Each row is a point on a landscape with many valleys, with its height.
From any point a ball takes the steepest step (drop divided by distance) to one of its 3 nearest points. It stops when none of these is lower. Distance is the straight distance between rows; heights are no part of it.
Gupi height 254: [-52  20  11  -6   5  20  40   0 -10 -25 -30 -16  -2]
Taz height 301: [ 53 -45  23   0  -2  27 -31 -12   3  33  18  24  14]
dobus height 509: [-48  30   7 -20  -6  37  42  -8   2 -38 -37 -20 -17]
kufun height 210: [ 36 -23  -5  -9  -9   8 -41 -10   8  12  27  15 -10]
tupi height 311: [-33  25  -3  -3   9  -6  15  -8  15 -13 -13  -4 -16]
Ruvin height 400: [-18  27 -14  -8   3 -12   5  -3   7 -18  -1  -5 -15]
gupit height 334: [-26  27 -10 -10  -2  -6  21   8  -9 -26  -7 -18  -6]
rin height 355: [-21  16  -7   0   4 -16  14   7  -6 -12  -3 -11   2]
faf height 246: [-19  14  -4   2  13 -12  -7  -9  21   4  -2   6 -16]
Vuzuz height 279: [-16   3   1   4   2 -14  24  21 -21 -14  -4 -20  18]
Fufof height 114: [-49  22  16   7  15   7  34 -10  16   1 -29   2 -12]
Komev height 215: [-11  14 -10  -3  -7 -15  18  19 -21 -20  -1 -22  11]
veteg height 331: [ 85 -18  -5 -10 -32  35 -18 -30 -24  18  14  20   4]
taza height 259: [ 22 -27   9   7   6   3 -37  -6  16  24  18  18  -2]
gan height 213: [-55  19  27   4   3  34  52 -12  18  -2 -47   0 -15]
Zov height 290: [  2 -14   5  10  15 -11 -29  -4  19  20  13  16  -5]
femo height 305: [-11   0   3  11  16 -16  -5   0  15  12   2   9   0]
zana height 456: [ 23  -2 -13   4  -7 -17  11  15 -16   0  10  -7  19]
tuf height 161: [-36  19   9   7  18  -4   6 -13  24   7 -16   8 -16]
kigep height 211: [-12  15 -11  -7 -20  -4  21  30 -44 -33 -10 -42  12]
zure height 146: [-21  14  -1   3  12 -14   3  -1  12  -1  -2   1  -3]
nepu height 333: [ 38  -7 -16   0 -12 -14  -7   5  -9   7  17   3   7]
nifi height 350: [-25   7  14  14  20 -12 -15  -9  27  21  -6  15 -14]
dofo height 84: [ 44 -37   4  -6 -10  18 -36 -14   4  22  25  19   2]
laz height 265: [-58  13  22   2   7  30  46   2  -7 -22 -40 -13  -1]
lemel height 159: [ 74 -15 -13  -8 -30  18 -17 -16 -16  13  19  16   5]
Dokez height 319: [-40  24   0 -13  -5  16  29  11 -25 -40 -26 -31  -4]
Samim height 574: [ 55 -14 -12  -2 -15  -5  -6  -2 -12  15  13   8  17]
mavi height 466: [ 27  -8 -12   3  -2 -14  -9   6  -2   8  16   7  13]
libin height 314: [-15  -9  15  12  17  -7 -36  -9  28  25  -1  16 -20]
gul height 282: [-49   6  17   2   8  14  37  16 -29 -25 -27 -19  12]
Guda height 408: [ 21   7 -21  -4 -12 -18  -2   7  -8  -7  13  -6   3]
zop height 731: [ 48 -29   4   7   2   0 -16  -2   1  25  15  18  21]
Mar height 93: [-43  31   1 -11   3  15  35  -9   8 -26 -27 -12 -14]
rim height 346: [ -1   3  -9  -2   3  -7 -33 -10  21   6  10  10 -20]
mel height 244: [-43  15  11   7  16  -2  30   6  -3  -8 -18  -9   5]
vimus height 492: [ 38   8 -24  -1 -28 -16  12  17 -24  -6   9 -16  14]
Bitom height 214: [-46  24   9  -2   8  12  36  -6   5 -16 -27 -10 -10]
rofu height 274: [  9 -16   3  10   8 -10 -22   1  14  19  11  16   1]
Nid height 268: [ 22 -41  21   2   2  15 -50  -7  19  27  21  18  -7]
lufi height 438: [  8  -1 -12   3   4 -20  -2   6   2   0  10   1   5]
zag height 144: [ 52 -14 -16  -4 -16   0 -20  -5  -5  10  20  10   3]
miz height 278: [-52  20  11 -12   0  36  43  -1  -8 -36 -37 -19  -8]
Feli height 145: [  5  14 -16  -5 -19 -15  17  23 -27 -20   1 -29  11]
Dama height 245: [ 18 -19  -3   4   1  -6 -34  -6  13  17  20  17  -7]
niz height 410: [  7   6 -16  -4   2 -17 -13   1   5  -2  14   2  -4]
mimu height 269: [  4 -27  17  11  11   2 -47  -6  24  28  10  19 -10]
geno height 283: [-27  22  -6  -9  -2 -11  22  11 -16 -27 -10 -24   2]
Damas height 280: [ 14 -20   0  -4   0   3 -48  -9  20  14  20  15 -20]
mugis height 306: [-17  19 -10  -3   3 -14   9   2   2 -14   1  -9  -2]
koto height 507: [ 70 -20  -9  -4 -22  15 -14 -11 -13  16  14  17  10]
nudig height 308: [-23   6   5  12  17 -18  12   6   5   4  -3  -1   7]
Futu height 475: [  5  -5  -6   8   6 -19   8  10  -3   5   7  -1  18]
bulod height 644: [ 69 -31   3  -9 -19  28 -25 -21 -12  21  20  20   8]
nav height 495: [ 22 -14  -2  13   6 -18   5  15  -6  13   9   3  24]
sek height 270: [ 30 -47  25   5   0  20 -45  -8  16  32  19  21   0]
sir height 307: [-42  16   4  -6   0   9  32  15 -28 -32 -22 -28   5]
Kalik height 294: [  6 -16   6  13  14 -14 -16   5  16  19   9  14   8]
Nad height 375: [  0  15 -19  -4  -5 -19   2   8  -4 -13   8 -11   0]

Two balls start at each pair of points below. Name the first point that both come to, or write -.
Kalik, Nid => Dama
Vuzuz, gul => -
sek, libin => taza
Damas, nifi => -
Gupi, gupit => -

Call two points neighbours if one is among the 3 nearest of the other. Go from one point of each pair to the other, from neighbour to neighbour, staying as low as possible. Name the highest point that can't be avoided.
lemel, mugis => koto
Dama, zure => femo
tuf, Mar => Bitom
